Each scene shows the same named points in several views. A view is turned or mirrored, shifted and resized as a whole, has a little noise and may leave points out.
In the rows, zero is written as 128.

Scene 1
View 1
k_262: [132 167 182 129 116 126 115 152 146 137 194  80]
k_429: [ 85 165 186 180 144 154 118 134 144 169 207 125]
k_426: [184 196 227 142 128  63 119 122  87 134 185  94]
k_175: [111 144 139 114 120 157 105 167 152 130 178  86]
k_396: [ 99 162 182 165 164 129 117 124  96 147 172 138]
k_478: [107 164 181 163 170 112 118 120  74 141 153 139]
k_437: [112 136 121 104 139 140 110 159 110 117 142 103]
k_635: [137 131 114  84 148 112 111 161  70 100 125 100]
k_291: [173 182 220 140 123  78 115 132 103 135 194  91]
k_132: [ 69 126 131 148 162 168 113 149 104 140 148 139]
k_427: [137 161 164 119 130 117 114 154 112 129 170  95]
k_473: [ 75 139 140 138 127 175 109 159 170 147 188 103]
View 2
k_262: [116 127 181 127  56  46 170  76 113 159 206 159]
k_291: [137 150 184 133  96  17 182  66 144 136 206 201]
k_427: [129 137 154 129  79  64 170  88 121 155 182 150]
k_426: [146 159 182 128 115  12 180  68 152 127 206 216]
k_429: [ 53 181 180 153  39  35 193 107  87 197 182 174]
k_473: [ 76 134 161 138  20  85 167 111  78 197 173 122]
k_175: [114 114 160 129  34  86 162  89  97 179 176 118]
k_396: [ 94 194 153 146  93  44 187 117 109 176 146 180]
k_437: [140 136 126 117  80  98 159 102 112 168 154 108]
k_635: [165 123 139 116  86  78 163  84 120 152 166 124]
View 3
k_291: [191 100  88 139 132 179  71 143  49 155  72 235]
k_426: [191 124  92 140 145 202  65 148  52 157  66 233]
k_473: [187  62  82  92 112  71 131  89  73 109 108 199]
k_437: [166 100 112 107 150 117 116  87  74 136 134 168]
k_175: [173  67 107 101 109 101 132 104  69 122 128 194]
k_478: [194 135  72 114 185 137  79  88  72 132  75 199]
k_396: [195 125  62 113 170 118  90  88  77 122  67 206]
k_132: [184 114  75  87 171  84 116  61  89 110 105 167]
k_262: [186  77  96 116 102 134 105 129  58 139  90 217]
k_429: [206 111  47 106 157 103  86  93  75 113  49 227]
k_427: [169  95 125 128 129 174  97 135  56 159 123 195]
k_635: [148 120 129 112 162 155 102  88  75 153 155 151]
View 4
k_478: [101 179 140 158  86  53  79 128 158 134 126 122]
k_291: [108 170 144 179  69  87  89 132 167 137 219  89]
k_262: [125 127 149 173  91  91 146 130 195 139 181  86]
k_437: [117 127 175 146  99 111 147 101 187 125 117 146]
k_396: [117 169 132 159  96  43  96 133 171 139 122 112]
k_429: [133 131 129 169 112  26 136 154 191 147 126  63]
k_427: [112 140 156 163  86  98 131 113 179 131 166 117]
k_635: [101 147 194 144  85 141 125  81 169 110 134 182]
k_132: [118 134 148 141 118  58 137 116 184 131  67 138]
View 5
k_427: [134 140 129 162 110 125 107 113 129 158 149  89]
k_426: [165 131 129 197 111 124  86 134 140 169 177  89]
k_175: [122 139 124 146  99 133 120  98 113 154 133  86]
k_396: [157 133  98 147 137 125  91 118 133 153 150  99]
k_473: [130 142 101 132 109 139 119 103 104 153 117  90]
k_478: [152 132  95 134 151 113  86 106 144 146 145 107]
k_437: [119 140 131 145 114 118 108  92 138 143 138  95]
k_429: [159 139  89 138 121 147 103 124 103 164 136  94]
k_262: [141 139 124 168  97 137 109 117 115 164 144  86]
k_132: [131 136  97 123 137 119 105  95 131 139 130 102]
View 6
k_175: [131 134 167 111 150 174 115 158 105 158 123 142]
k_426: [107 114 132  74 128 224  59 139  21 102 121 157]
k_262: [117 133 160  84 154 199 106 149  69 143 112 146]
k_132: [138 144 141 109 156 132  96 106 116 120 169 129]
k_427: [129 123 145  99 145 183  86 146  74 128 129 150]
k_635: [159 111 129 141 134 158  71 165 103 113 153 181]
k_473: [128 152 171  94 169 157 128 130 114 162 136 120]
k_396: [122 136 150  88 153 179  97 119  86 128 143 124]
k_437: [148 124 145 124 146 152  94 153 107 130 150 155]
k_478: [128 132 122  86 146 170  66 105  62  95 168 136]
k_291: [101 125 131  65 140 209  69 113  32 106 136 136]

Which points are out of place in each view (at most two, in the order of its rows)? Write none if all are in place.
view 1 -> none
view 2 -> k_635
view 3 -> k_429, k_427
view 4 -> none
view 5 -> k_478
view 6 -> k_396, k_291
